Points on a hilly landscape, in no order, each with its height.
A ball rolls from a point to whichever of its 2 nearest points has the largest drop for the distance, and stops where none of them is lower. Distance is the straight distance between rows; heights are no part of it.
z720 (h 6.90): [  5  15   1   8  13   6  -6  26   7  -1  -3  33  -4  -8  -4  -8  18  -4
   0 -13  -4  -9  -3   2 -19  13  -1 -12  14   9 -11  -9  25  12  14 -10
   1 -18  -4   2  33 -10  13  -1   2   0]
z346 (h 4.53): [  9  21   2   3   4  14   4  19   6 -10  -7  -2  11   5  -4   7  -2   6
 -39 -10   5   0   0  -5 -28  21  14 -17  14  -5  -4 -12  14   9   8 -12
   3  -9  -3   1  -4 -13  23  -5  10  13]
z984 (h 7.11): [  8  14   8  15  23   7 -15  19  17   3  -5  25  -5  -3  -1  -4  24  -3
   2  -4   1 -16  12   3 -17  24   8 -10  -1  11  -1  -7   6  14  11 -10
  -5 -18  10  -3  21 -19   2 -11   4   5]
z568 (h 4.24): [ -8  14  -9 -23  28 -39  -7 -11 -27  18   3 -12   7 -26  20  11   4   1
 -26  -4 -16 -15 -18 -23  16  26   3   0   4  14   0  -9   1  24  18   7
  -7   0   3 -17  -4  -7   8   8  26   5]
z704 (h 7.04): [  3  13  -1  26 -13  15  13  18   6 -14 -11  20 -17  -2 -11 -17   4  -5
  -2 -11  -1  -4  -4   7 -15  -1 -14 -14  21  -5 -13 -15  25   2  -8  -7
   0  -9  -3   6  24   3   4   2  11 -14]
z622 (h 1.20): [ -3   1 -11 -17   2  -8  -3   2 -26  15  17  -8  14  -6  -8   8  -6  -4
   8 -21   7 -15  -9 -12   5   3   1  -4  -1  -8  12  -2   2   3  14  -2
   1  14 -11   6   2  -3  10  11 -13   3]
z509 (h 6.11): [ 15   4  15  -6 -27   0  10   2  18 -10   3 -28  16   1   7  10  -2   2
 -39 -13   1   2  23  -1 -11  12  11   6  14   6  -5  -9   3   3 -18  -4
  12  -6 -15 -21 -23 -14  21  -8 -13  20]
z732 (h 4.43): [ 12   3  20 -17  10   4  -9  -1   6  -4  -3  -8  18  27 -15  -8   3  21
 -13   5  -5  18   4   3  -5  17  24   3 -24  -8   5  16  -4  -2  10  -2
   6  -7 -14   0  -5  -2  17  -3 -11  28]
z118 (h 7.61): [ -8   5 -12  25  11   0 -15 -15  25   4 -10  -2  -7  -4   8  16  11   0
 -14  19  10  -8  26   0   5   8  11  29 -16   9  15   4 -36  13  -1 -11
 -20  -2  28   2   6  -5  -2 -27  -2 -12]
z873 (h 6.40): [ 16   8  19  -9 -26   0   7   4   6 -14  -7 -24  15  13   9  -5  -4  14
 -40  -3  -9  15  12   1  -4  23  15  -2   4   6 -10   5  11  -2  -8  -4
  16 -10 -14 -20 -25   1  16  -1  -6  25]
z119 (h 6.16): [ -5  -7   3 -22  19  -8 -24   5   5  11  13  13   5   2  -6   2  11  13
  17   4  -7  -7  -1  -4   6   6  13   7 -18   5  17  10   1  -3  24  -4
   6  -5   2   3  18 -14   8  -2  -5   3]
z940 (h 6.93): [ -2 -11  -6  -6 -12  -8   4  -9  -4 -11   4 -10  -1  -5   4   0 -10 -10
  10  -1   2   3  -1  -2   6 -13 -10  10   1   0   9   0 -10  -4 -13   4
   1  15  -5  -5 -11   5  -6   1  -4  -4]
z120 (h 5.86): [ -6  -5  11 -27  19 -15 -16  -1  -5   7   4   8  10  15 -10 -16   3  22
  18  13 -14   6  -6  -3   6   6  11   2 -22   2  12  19  -2  -5  23   0
   8  -3  -9 -10   6   3   5   9  -6   7]
z939 (h 7.78): [-12   6 -13  38  16   7 -14  -4  21   7  -9  -3   2  -7   0  29   4 -11
  -1  16  21 -21  21  -9   0   2  15  21  -8   7  16  -1 -34  10   2  -9
 -22  -2  36  20  10  -5   1 -26  -2 -26]
z639 (h 3.13): [  9   7   4  -5   4  -9   3   9  -7   1 -17  -4  -6   2   2 -27   8  23
 -19  13 -27  15   1  13   5  28   3 -12   4  22  -6  17   5   8  -1   1
   2 -23   2 -27  -9   3 -10   2  21  14]
z569 (h 6.38): [ -3  -6 -20  19  12  -5   2 -33   4   5 -13  -3 -19 -19  10  17 -12 -16
  -3  33   7  -6  14   2  18 -22 -14  21  -9   4   7  -7 -37   6 -30   8
 -18  12  38   4  -6  21 -30 -10   5 -21]
z27 (h 3.86): [ -5  -5  -4  13  -2  15   2   8 -10   7   8   6 -13 -11  -2  -5   0 -15
  39 -16  10 -14  -8   5  -7 -28 -10  -4  15 -19   6 -10   5  -5  12   1
   3   7   0  23  22  -3  -7  -1  -6 -19]
z253 (h 3.95): [ -2  10  -3 -23  23 -32  -3   3 -22  11   3   3   2 -12   6  -4   6  14
 -14 -11 -18  -1 -16 -11  15  23  -2 -10   4  12  -5   0  10  17  21   3
  -2  -9  -3 -11   3  -2   4  15  23   8]
z480 (h 6.55): [ -3  14  11  -8  13   6 -10  15   0  11  13  24   9   0 -11   1   9   6
  13 -20   0 -13  -8 -14 -20  13  11 -13  14  -2  -5  -7  27  -3  21   0
   5 -11  -8  19  31 -16  21  10 -13   8]
z392 (h 5.65): [ -6  -1  -7  28  -1   6  -1  -6   9 -16 -17  -1 -26  16   4 -15  -2  -2
   7  31   6  13  18  23   8 -26  -7   8  -4 -10 -10   8 -11 -16 -21   5
   1   8  33   5 -15  18 -28  -6   1 -10]
z616 (h 3.54): [ -8   8 -16  11  11  15  12   1 -14  12  -2 -15  19   6 -29  14 -21   4
 -22 -13  41 -13   1 -15 -18  -5  25  -2   4 -27  18  -9 -12   9  11 -13
  -3  17  -3  14 -10  -1  15  -4  -5  -2]
z102 (h 5.52): [ 11  -6  19 -36 -15 -14 -10  -6   0   4  25  -6  18  -8  11  16   3   0
   2 -17  -6   0   6  -5   4   3  10   3   1  11  -3  -6  13   2   1  -1
   7  -5 -17 -15   4 -13  20  -4 -19  17]
z766 (h 1.25): [ -5   1  13 -23   1  -9   2  14 -23   3   1  17   4   0   2 -19  -3  15
   4  -6 -22   9 -21  -5  19  13 -10 -11   2   7 -13   8  28  -8  23  -1
   6  -4 -27   3  14  14  -7  29   2   6]
z824 (h 6.97): [  4   4   8 -29  -6 -17   0   7 -23   0  -7 -14  12  11   6  -6  -9  24
 -39 -10 -11   8  -8  -5  11  37  12 -17   3   4 -13   3  21  11  10  -3
  10  -7 -18 -15 -15   9  16  20  10  21]
z66 (h 1.15): [ -9  -5 -16 -27  11 -27  -4 -12 -25  16  15 -20  21  -9  -1  16 -16   5
 -14  -8   2  -7 -12 -18  18  10   5   4 -12   2  10  -3 -18  12   6   0
 -12  13  -3 -10 -13   2   6   6   0  11]
z946 (h 4.97): [  5   1  15 -12   1   8 -22  -1  30  10  17  10  18  -4   5  24  18 -10
  13 -15   7  -9   5  -3 -18  -9   8  13  -2   4   8 -13   5  -3  -1   0
  11  -7  -1   1  17 -26  31 -17 -24   7]
z394 (h 3.47): [ -5  12  10 -27  30 -23 -11   9 -10  13   0  12   5   1   0 -13  10  22
 -17  -9 -17  -4 -15 -13   3  32   7 -13   6   8  -2  -3  23  12  29  -4
   8 -19  -7  -3  16  -5  12  16   5   9]
z366 (h 3.90): [ -4  -8  -2  -5  16 -14 -18  -6   6  12  15   5  12  -9   2  13   1  -2
  21   5   1 -12   0   1  12  -4   3  17 -12  10  15   1 -22   7   3  -1
  -4  -2   4   2   6  -9   2 -18 -11  -4]
z341 (h 2.45): [ -8  -3 -10   6 -15  12  18   2 -24  -3  -1  -6  -8   4 -15  -8 -17 -12
   2  -7   9   1 -14  -4  -1  -6 -11 -10   3 -21   2   1   5  -2  -1   2
  -1  14  -2  11  -6  12  -9  13  14 -11]
z283 (h 6.82): [ 12 -11 -11  11  -4  -7  16 -27  14  -4   0  -8 -22 -18  18   5  -6 -28
  -1  22 -14   5  18  13  12 -25 -22   0  -1  11 -10 -12 -19 -14 -40  27
  -6   3  19 -11 -13  11 -32   5   2 -10]
z812 (h 4.75): [  5  10   2  10  14  14 -27   8  31  17  14  18  12  -6  -1  17  13  -9
  13 -13  19 -22   8  -7 -25  -2  15  14 -12   6  12 -13  -2   4  10   0
   5  -9   5  16  21 -33  30 -21 -19  -2]
z517 (h 4.91): [ -9 -12  -3   9 -12   9   6 -11 -13  -8  -6  -8 -29  16  -6 -13 -11 -13
  13  19   6  13  -6  12   6 -36 -23  -4  -9 -15  -4   9  -5 -19 -13  15
  -2  16  11  11 -17  20 -36   1   9  -4]
z750 (h 2.85): [ -4   6  23 -23  13 -14  -9  11  -1   9  -5  14  10  14  -6 -15   9  29
  -5   3 -19  11  -2  -6   3  29  15 -14  -8  11   4  10  20  -1  16   1
  11 -20 -15  -7  12  -1  11  20   4  13]
z404 (h 3.53): [  4  -4   6   1   4 -16   4   6  -7  11 -15  12 -10 -11   9 -21  17  11
   0  12 -30   4  -9   6  12  29 -13 -15  -2  33  -7   8  -2   9  -4   8
   1 -19   4 -21  -2   4 -16   6  28   3]
z143 (h 7.72): [-12  11 -21  34  29  -1 -13   1  15   4 -15   6   1 -14  -4  20  10  -9
 -12  13  21 -26  11  -5   1   9   3  14  -1  -1  10  -4 -27  22   9  -9
 -23  -3  35  20  19  -4 -13 -22  23 -30]
z383 (h 3.25): [  0   1   6   9 -10  21  -1   7  23 -17  -1  23 -14   8  -7 -13  18  -1
  30   1   6   3   1  13 -14 -17  -5  -4   4  -9  -6   5   7 -16  -1   3
   7  -8  -4  11  19  -7   0  -6 -10  -4]
z902 (h 2.92): [ -2 -11 -11 -24  13 -29   2 -18 -16  13  14  -6   5 -28  15  18  -3 -11
   5   2  -9 -19  -9 -15  22  -2 -13  17 -10  10   7  -5 -25  10  -4   4
 -13  11   3  -6  -3   1  -1 -11  10  -3]
z659 (h 3.37): [  6   2   5   4   6   5 -14  -4  17  -3  -1 -12  12   4   4  12   3   6
 -11   6   9   7  11   0  -5   5  18  17 -12  -3   9   4 -14   0  -3  -8
  -5   1   0   0  -5 -12  18 -18 -18  10]
z209 (h 4.86): [  2   0  28 -28  10   3 -17   0  15   4   3   6  19  26 -11   0  20  23
   4  -1  -2  13   8   1 -17  14  28   7 -26  -2  11   9   4 -10  16   5
  14 -11 -10   0   6 -13  24   2 -13  24]
z262 (h 7.17): [  5  10   1  25 -30  17  15  15  13 -20  -3  22 -22  -3   3 -12   5 -19
   8  -7  -4  -1   1  12 -14 -18 -29 -15  27  -7 -20  -9  28 -13 -12   5
  -2  -5  -4   6  15   5  -9  14   2 -25]
z428 (h 1.26): [  0  -2  -1   2 -19   3  -1  -1  13  -2   9 -10   9  -8   4  17   0 -19
   9 -18  11 -12   6  -4  -8 -21  -7   7  19  -5   5  -9  -3  -8  -7  -5
   1   8  -3  -3  -2 -19  12 -12 -18 -10]
z225 (h 4.64): [ -5 -23  -9  12 -11  -1  11  -8  -5  -4   0  11 -29  -1   6 -11  -6 -16
  24  16  -5   6 -14   7   7 -25 -33  -6  -5  -1  -6   2   0 -22 -13  13
  -5   6   2   6  -4  12 -31  -3  14 -13]
z391 (h 3.73): [ -1   3  -1 -32  12 -39  -1  -9 -24  21  10 -12   5 -28  25  19   1  -5
 -10  -7 -20 -16 -14 -18  25  12 -10   7   7  19  -8  -9  -7  17   0  12
  -3  -1  -7 -17   3  -5   7   8   8   3]
z135 (h 2.70): [-13   1 -15  -2  10   7  -1 -19 -20   8  -7 -20  15  18 -23  -1 -21  13
 -12   0  25   0  -2  -2   2  -7  22   3 -18 -17  21  13 -31  16  12 -14
  -2  20   8  13 -23   7  -1   5  -5   5]
z287 (h 7.55): [  0  12 -10  29  22   6 -12  10  20   8 -10  11  -1 -12   3  14  20  -6
 -14   7   8 -18  13  -2 -10  22  13   5   0   6   8  -4 -16  24  13 -12
 -17  -6  25  10  15 -11  -1 -21  17 -10]
z400 (h 1.39): [ -9   0  -7  16  -3   4 -15 -19  13  -8  -6 -18   4  12  -2   7 -11  -2
   5  15  24   1  14   9   1 -22   5  24  -7 -14  15   4 -28  -9 -16 -14
   4  14  18  14 -16  -4  -7 -14 -26   0]
z420 (h 5.81): [ 13  -6  24 -17 -27   2  -2   3  10  -9  10 -14  16   5  14  13   2   3
 -13 -15  -2   2  13  -2  -6   8   4  -2  10  10  -9 -10  15   0  -8   1
   8  -6 -24 -15  -7 -18  26  -1 -25  20]
z36 (h 5.40): [ -5   2 -11  19  -7   9   9  -7   8 -16 -11 -10 -23  16  -6 -12 -19 -14
 -13  21   1  20  15  17   2 -21 -12   2  -1 -14 -11   2  -2 -15 -29   9
  -1   9  20  -8 -26  21 -27   3  10  -5]
z230 (h 6.00): [ 11   3   9 -21 -18   5   4  -2 -10  -1  14 -26  32   4  -3  16 -17   7
 -16 -24  14   0   1 -15  -9   6  14  -1   0 -10   1  -3   4  -5   6  -6
   8  13 -20   0 -19  -8  31   7 -24  24]
z32 (h 7.03): [  2  -4 -10  24 -14   0  14  -8  14 -12  -6   1 -26  -5   9  -5  -1 -27
   9  17  -6   9  13  14   1 -26 -28  -1   7   0 -10  -6  -8 -14 -28  10
  -7   6  13  -4  -9   9 -23   0   5 -16]
z318 (h 3.44): [  4 -16  -7 -12   8 -17  -2 -16   4   6  14   1  -2 -24  16  10   4  -6
  17  14  -7 -12  -3   1  16  -8 -11  16  -7  17  10  -5 -27   6  -4   2
  -8  -1   8  -7   4  -2 -11 -13   1  -6]
z765 (h 5.54): [ -4 -13  22 -31   8  -6 -19  -3   2   2  11  25   4  21  -9 -13  14  24
  39   6 -14  20 -11   5   9  -6  12   8 -21   5   8  14   6 -17  15   8
  12  -2  -7   0  17  -2  -3  16  -9   9]
z636 (h 6.08): [ -8 -20 -15  19  10  -2   8 -18  -2   0 -20  11 -34   1  -5 -18  -6  -7
   3  34  -3   3   5  14  21 -18 -19   1 -14  -1   2   7 -13  -8 -16  13
 -17   4  23  10 -17  27 -44  -6  27 -13]
z139 (h 0.38): [ -4  -6 -11 -11  16   7   1  -2 -35  20  16  -4  10  -4 -13   5  -8  -2
  27 -19  17 -15 -10 -16   8 -15   8  -1  -1 -17  18  -3  -3   2  20  -7
   2  21  -8  14  13   5   0  12 -13  -4]
z681 (h 6.14): [ -2   6 -12  39   0  -3   0 -10  33 -13  -6   4 -20  -4  15   3  12 -20
  10  20   6   4  31  18  -7 -21 -10  17  16   0 -10 -10 -21  -2 -27   3
  -8  -2  25  -6   0   1 -17 -13  -3 -22]
z548 (h 7.35): [  2  16  -6  17  31  -4 -18  12  12  12 -11  16  -5 -15   1   6  28   6
 -11   4  -2 -13   1  -1  -4  31  10  -4  -9  12   2   3  -8  21  23  -7
 -15 -19  17  -7  14 -12  -3 -10  16  -3]
z831 (h 3.58): [ -9  -9   4   8  -2  16  -3  10   1  -2   6  25 -10   2  -5  -8  13  -4
  47 -12  10   2 -13  10  -6 -27   0  -2   1  -7   0   2  10 -12   5   0
  11   1  -8  17  25  -7  -4   3  -9 -12]
z434 (h 0.56): [  2   2  -8  17 -11   6   0 -11  21  -7   0 -15   5  -1  -3  13  -3 -13
   4   1  17  -1  10   5  -7 -23  -3  14   5  -9   7  -8 -18  -9 -14  -8
  -1  12   5   2  -9 -12   2 -14 -24 -13]
z761 (h 4.28): [ -1  -4   0   2  18  -1 -22  -9  18  17  17  -4  20 -11   0  20  15   0
  19  -1  20 -12   7  -8   0  -7  17  19 -24   1  21   4 -21   6  11  -5
  -4   2   9   8   9 -17  17 -23 -27  -5]
z534 (h 1.85): [ -5   1  13  -7  -1   9   9  10 -20  -2   4  20  -1   4  -1 -17   4  12
  18 -14 -19  12 -21   0   2  -9 -10 -10   3  -7 -10   9  29 -15  17  -3
   4  -2 -18  16  21   6  -8  24   2  -1]
z874 (h 1.47): [ 12 -13  10  -6 -22  -2   9   3   5  -6  -5 -11  -8   8  15  -8   2   3
   3   4 -16  11   6   9   3   3  -3  -3   7  15  -9   5   1  -5 -16   8
   3  -7 -10 -25 -14   8  -7   6  -9  10]
z888 (h 3.18): [-10  10 -13   9  19  18  -6  -2 -14  10  -7 -15  26  17 -32  10 -18  20
 -20  -1  33  -2   7 -12 -14   1  36   3 -15 -21  18   4 -20  16  19 -14
  -2  17  10  20 -13   1  14  -1  -7  -1]
z827 (h 4.54): [  1   3  -3   4  24   5 -26   5  19  22  13   0  24 -13  -2  24  15  -4
   5  -9  18 -20   5 -19 -21   2  18  16 -16  -3  20  -8  -9   9  21 -11
  -4   6   7  13  18 -25  25 -23 -13  -9]
z349 (h 2.43): [  9   4   9  -3  16   0  -3   9  -2   1 -25  -4   0  21  -7 -30   4  36
 -28  20 -23  24   1  12   2  35  16 -14 -13  15  -2  27   5   6   8   0
   6 -17   6 -16 -20   8  -9   4  19  21]
z532 (h 6.88): [ -3   9   3   8   1  16  10  22  -4  -7  -1  21   1  -1  -8  -8   4   4
  11 -10  -4   1 -13   1 -15   3  -4 -15  17 -11  -9  -4  28  -4   6  -3
   5  -1 -14  15  24  -3   9   8  -2  -9]
z848 (h 6.22): [  3  -4  -6 -22 -19   3  12  -8 -19  -9   7 -30  23  11  -7   9 -28   7
 -24 -18  15   5  -8 -10  -2   3  11   3  -4  -9  10   7   1   1   3  -6
  -1  20 -14   1 -28   2  13  11  -8  19]
z694 (h 3.65): [ 11  15   5   9 -37   9  24  14   4 -18  -6 -10  -3   4   9 -12  -9   0
 -37  -8  -5   7  -1   4  -5  16  -6 -23  23   5 -22  -6  26   7 -15  -1
   7   4 -11 -10 -13   4   9  14   9  -1]
z658 (h 2.35): [ -1   1  10  -2  -7   8   5  16   1 -10  -2  35  -9   5   1 -18  14   6
  34  -7 -17   8 -16   8   4 -12 -10  -8   6  11 -13   5  23 -14   2   2
   4 -11 -17   1  24   7  -7  13  -5  -4]
z920 (h 3.08): [  0   0  -1  15 -40  11  22  -2 -10 -12   4 -16 -10   3  -5  -2 -23 -20
 -10 -13   4   5 -12  -2  -3 -15 -22 -20  11 -21 -18  -9  28 -16 -10   3
   3  20 -13   4 -15  18  -9  28  13 -16]
z128 (h 3.93): [ 11   1   9   0   3  12  -1  -3  12 -12 -11 -12   6  21  -3  -6   0  14
 -18   4  -7  10   9   4   0  12  19  11 -13  -2   3  10  -9  -2  -5  -3
   5  -7  -7 -10 -13  -3   9  -8  -7  18]
z736 (h 6.69): [ 10  10  19 -21 -14  -4  -1   7  -2   6 -12 -17  19  16   4 -11   3  26
 -43  -8 -15  19   3  -4  -3  38  19 -15   2  12  -7  10  13   9   3  -1
  16 -19 -13 -21 -19  -5  15  11   0  29]
z947 (h 5.91): [ -1  -9 -10  26  10   1  -5 -10  25  -9  -8   5 -20  -4  15  -6   0  -9
  10  26   3   2  23  18   8 -14  -9  18  -5   3  -7   3 -20  -6 -20   2
  -9   3  23   0 -11   7 -22 -14   3 -12]
z846 (h 5.22): [ -4  -1  28 -22   8   2 -11  -5   7   2   4  22  16  26 -17  -8  16  25
  32   4  -1  14   2   4  -5   9  22   3 -23  -3   6  17  11 -11  19   4
  13  -2 -14  14  20 -12  12   1 -12  15]
z728 (h 4.38): [-12 -11  -8   7  -8   3  17  10 -16   4  -1  19 -22 -14   3 -15  -9  -9
  21   1 -15  -5 -21   0  13 -17 -32 -12   1  -1 -12  -7   9 -15  -4  13
 -10   2  -6   7   7  17 -25   8  22 -14]
z893 (h 6.50): [ -8  -1 -20  15  17  -7  16  -9  -5   4 -20   9 -26 -21  -1  -6  -5  -6
  -8  20  -1  -9  -7  -4  19   2 -21  -7   1   4  -7 -10 -12  16 -12  12
 -17  -2  25   5   1  14 -29  -3  49 -27]
z446 (h 2.41): [  8  -3  13 -13 -15 -13   3   1   9  -5   2 -10   4  -9  15   4   5  -6
  -7  -3 -12   0   4   2   4  10  -8   7   7  20  -5  -2  -6   5  -9  -2
   3  -8 -11 -22  -9  -4  10  -5 -11   7]
z961 (h 4.19): [  4  14  -5  20   2  17   6  20   1  -2  -9   4   9   5 -13   3  -5   2
 -13 -13  14  -6   2  -8 -31  12  11 -12   9 -18  -6  -4  14   4   8  -9
   3  -5  -1  17   9  -9  15  -3   7  -1]
z930 (h 5.76): [  3  -2  11 -28 -13  -9  -4   0 -13   5  24 -18  29 -10   8  22 -14  -6
  -6 -28   0  -8  -5 -14   0   3   9   1   8   0  -2 -12  13  -1   9  -4
  -1   4 -21  -3  -5 -12  30   2 -19  10]
z430 (h 6.61): [ -4  -2 -17  12   0  -2  15 -30   8  -4  -8 -14 -16 -15  13   8 -15 -20
 -13  24   3   5  17   4   9 -19 -16   8   0   1   0  -7 -26  -7 -36  17
  -8  12  29  -9 -15  13 -25   0  10 -23]
z668 (h 2.81): [ -3   2  -7  20 -24  18  19  12 -15 -12  -3  -1 -16  -2 -12  -4 -16 -11
  -7 -12   2   2 -14  -1  -8  -9 -18 -19  21 -29 -14  -6  24  -6  -4   0
  -1   7   2  18  -3  14  -4  18  20 -20]
z397 (h 4.10): [ 15  12   4  -1 -26  -2  17  12  11  -5  -6 -16   0 -11  10   1   8   2
 -38 -12 -10   1   9   4 -10  20  -6 -11  27  15 -12  -4   7  11 -12  -3
   5 -14  -3 -21 -11 -11  12   3  10  15]
z833 (h 6.46): [  4 -12   2 -31 -23  -5  -4 -12 -24  -3  15 -24  22  11   3   8 -16  -1
  -4 -16   4   5  -7  -8  13  -2  -2   7  -9  -3  11   6  -6  -5  -1  -6
  -1  21 -17  -8 -22   3   1   4 -16  21]
z774 (h 2.84): [  2  -8  12  -2  -7   5  -4  13  21 -10   1  30 -20   6   4  -9  29   6
  39   1  -5   6  -3  17  -4 -16  -8   2   2  12 -10   4  11 -17  -3   8
   8  -9 -13  -8  17  -5   2   0  -7  -1]
z631 (h 1.91): [  4  -2  -1 -12  -9  -1  11   5 -16  -6   9  -7  10 -11   5   4 -16  -3
   3 -21  -2 -12 -13 -10  -1   1  -2  -5  13  -5  -3  -7  16   0   8  -4
   3   5 -16   3   0   0   6  10  -6   0]
z8 (h 1.53): [  8   0   5  -5  -3   7   8   6  -6  -9 -20  -4   1  26  -7 -25   1  21
 -21  12 -17  24  -1  11   7  17  15  -7  -3   4  -1  20   6   6   1  -3
   7  -2  -8 -11 -18  14  -6   3   8  22]
z25 (h 3.33): [  7   8   1   1 -38  14  22   6  -6 -21   3 -15  -6   2   6  -2 -25  -5
 -22 -12  -5   8 -11  -2  -2   4 -16 -12  23  -9 -21 -10  30  -6  -3   0
   1   9 -15  -1 -18  16  -1  20  10 -10]
z342 (h 5.23): [  1  -3  27 -17  -4  -1 -21   1  17   2  17   5  14   4  -1  13  14   6
  16 -14   0   2   3  -5  -2  -1  18   4  -8   7   1  -4  13  -6   2   2
  13  -7 -13  -6   9 -18  22  -3 -20  18]
z688 (h 6.35): [ -7  -2   7  -8  22   2 -14  10   7  10  10  21   4  -6  -9   1  13   5
  30  -7  -3 -13  -2  -8  -9   3   7  -3  -6   4   5  -1  10   1  19  -1
   7 -14  -4  13  29 -13  14   3  -7  -6]
z784 (h 3.12): [  6  -2  -1 -16   4 -28   0  -4   0   7  11  -7   2 -20  16  14   8  -4
   0  -8 -15  -8  -2  -8  11   7  -6   5   9  18   0  -7  -5  13  -6   8
  -5 -12  -6 -20   8  -6   9  -5   5   4]
z576 (h 1.19): [-12  -8 -11  -9  -8   5   2 -12 -34  13   8 -16   7   2 -10   7 -12 -15
  24 -12  22  -8 -14  -8   4 -23   7   1  -4 -21  19   3  -9   6  10  -6
   4  24  -6  11  -7   6  -8   6 -13   0]
z61 (h 2.44): [  6   0  11 -10  -7   0   1  14  -4  -3  10   5   8  -3   5   0   0   1
  -1 -14  -2  -5  -6  -1  -9   7   5  -9   4   8 -10  -4  19   2   8  -7
   6 -10 -12  -7  12  -2  14   7  -9   4]
z563 (h 3.88): [  0  14 -15  19   2  22   9   6   0  -7  -5 -14  21   1 -19  12 -15   1
 -16 -11  27  -6   5  -7 -25   0  12  -9  18 -27   8  -7   2   5   2 -13
   4  13   2  18  -2  -4  18  -6   6  -7]
z200 (h 2.86): [  5 -11   9 -15   6 -15   3  10 -11   4  -8  16 -10   3   8 -20   6   8
  13  13 -26  13  -9   6  18  17  -4  -8  -3  25  -4  11   3   1   6   6
   6 -11  -7 -14   3  11 -12   9  12  12]
z411 (h 7.16): [  5 -13  -3   1  -4  -6   2  -8   8  -5  -2 -11  -4  -2  12   3  -1  -5
   4  18  -1   3  13  10   9 -11  -1  17  -8   7   6  -1 -22 -10 -15   6
  -3   4   5 -12 -14  -2  -9 -18 -12   1]
z362 (h 4.12): [-17  -6  -9  17  -3   8  12   9 -14   7   8  17 -22 -14  -6 -11  -2 -14
  30  -5   0 -13 -18   0   1 -18 -26 -10  13 -14  -5 -11   8  -3   3   1
  -1   1   3  20  19   8 -12   5  18 -25]
z782 (h 5.87): [ -4 -13  -8  31   4   5  11  -5   8 -10 -17   6 -40  15  -1 -22   1  -5
  12  31  -1  17   4  20   8 -24 -22  -6  -3 -10 -16   8  -6 -20 -17  14
  -6   0  18   7 -12  26 -37  -3  19  -9]
z22 (h 7.18): [  3   5 -11  28 -16   8  18   3  21 -15  -2  10 -27   0   3  -4  -1 -28
   6  -4  -2  11   9   8 -12 -23 -29 -15  21  -9 -23  -6  12 -11 -25  13
  -3   2   7  -2  -1   8 -23   9  12 -26]
z478 (h 1.84): [  4   2   3   0 -11   2   0   6   5  -3  14   0   4 -21   6  14   4  -7
  -2 -19   1 -15   2  -3 -13  -3  -3  -1  18   7  -1 -22  12   0  -4  -2
   1  -3 -10  -8  12 -15  19  -6 -13  -7]
z820 (h 4.50): [ 16  18   6   5 -18   7   7  15   6 -11  -4 -19  10  -6   3  10   0  -1
 -50 -17   6  -3  12  -1 -20  28   8 -16  17   2 -16 -19  14  14   0  -5
   8 -12 -11 -13  -9 -10  28   3   6  15]
z876 (h 2.16): [ -8 -10  -8 -33  18 -33  -4  -9 -25  18  16  -1  11 -11   1   3  -3  -1
   8  -1 -10  -8 -17 -14  26   7  -6  12 -11  11  10   4 -16  11   5   9
  -8   6  -2  -8  -1  10  -3   7   4   5]
z960 (h 2.05): [  0   2  13 -14   2 -10   3   8 -14  -1  -6   9   4   8   3 -14  -4  18
  -5   0 -19  11 -11   0   6  18   1 -12  -1   8  -8   9  12   3  12   1
   4  -9 -12  -9   2  15   1  12   6  10]
z865 (h 2.04): [-12  -9 -17 -17  13  -8   2 -14 -25   6   5 -13  14   8 -11   4 -19  12
 -10   1   9  -3 -15  -9  12   4  12   5 -21  -4  15   6 -24  12  10  -4
 -11  13   2   3 -19   9  -3   1   2   4]
z205 (h 6.15): [-10 -10 -15  25  16  -3  -1 -18  16   3 -11   8 -11 -17   9   8  -3 -18
  13  28   2  -8  17   5  10  -6 -12  19  -5   5   7  -6 -29   3 -16   7
 -19   1  30   6   2   4 -21 -12   8 -28]
z108 (h 6.71): [ 10  -9   7 -14 -31   3   7  -7 -12 -12  11 -15   9   4   8   9 -15  -8
   1 -15   4  10  -4  -1   6 -11  -8   8   2  -5   1   1   5  -8  -3  -1
   5   5 -16  -9 -11   6   3   4 -15   9]
z734 (h 2.82): [ -3  -3  -6   9  13   7 -16  -8   5   0  -4  -1   2   9  -5   3   0   4
  11   4  10   0   0   3  -6  -7   8  13 -13 -10  12  17 -14   4   3  -6
  -2   4   2  11  -1  -7   4 -13 -13   3]
z306 (h 7.40): [  4   1  -8  15   5  -6  -1 -12  19   4  -9 -14  -5 -11  10  15   7  -5
 -12  18   4  -2  21  10   7   4   7  24  -6  10  10   0 -32   1 -15  -6
 -10   4  14 -11  -8  -8  -1 -19  -4  -1]
z666 (h 0.35): [  9  -7  13  -9 -14   3   3   2   3 -16 -15   2  -3  19   4 -21   4  14
   2  13 -14  21   1  13  -1   5   0  -8   3   5  -8  15  10 -13  -4   1
  11  -9 -13 -12  -9   7  -7  -2  -1  15]
z18 (h 5.16): [ -8  -2 -10  26 -10  10  13 -10  -4 -10  -4 -10 -32  19 -17 -10 -12 -19
  -7  21   7  18   0  12   5 -38 -18 -12  -4 -21 -13   9  -1 -15 -27  13
  -5  10  25  10 -27  34 -39   6  23 -13]
z496 (h 1.92): [-12  -4   0   1 -15  11   7  -1 -30   5  -1  -7  -2  15 -15  -4  -8  -6
  21  -6  19   8 -10   0   2 -23  -3  -4  -3 -25   5   9   4  -5   7   5
  11  16  -6  15  -3  13 -16   3  -4  -4]
z270 (h 6.73): [  2  13  -3  11  13  15   2  24  -1   6  10  30   1 -12  -6  -7  11  -6
  12 -20  -2 -15 -13  -1 -21   4  -3 -10  29   1  -8 -14  38  -2  11  -7
   4  -9  -6  21  37 -16  16  10  -9  -2]
z715 (h 6.30): [ -7 -11 -20  14  19   0  11  -7 -13   6 -20  12 -31  -3  -2 -19  -5   0
   0  32  -6   1  -9   4  21   6 -12  -8  -9   3   1   3  -9  10  -9  11
 -15  -1  16   7  -8  24 -42  -6  39  -9]
z809 (h 2.15): [ -5  -5  -3  10   4   5 -16 -20  10  -8   0   1   3  18   1   4   5   3
  22  17  22   9  10  12   5 -21   7  21 -15  -4  11  18 -16 -16  -8 -10
   4   7  11   8  -6  -5   0 -19 -25  12]

Where does a ball stop that starts at each point below?
z728 | z766
z820 | z139
z480 | z434
z342 | z66
z715 | z766
z346 | z66

Call two points neighbours if one is among the 2 nearest of the other. Go from one point of each pair to the other, from neighbour to neighbour, staying as low as possible. Name the highest point that can't be avoided.
z666, z66 | z824
z66, z139 | z346
z766, z666 | z404
z434, z139 | z61
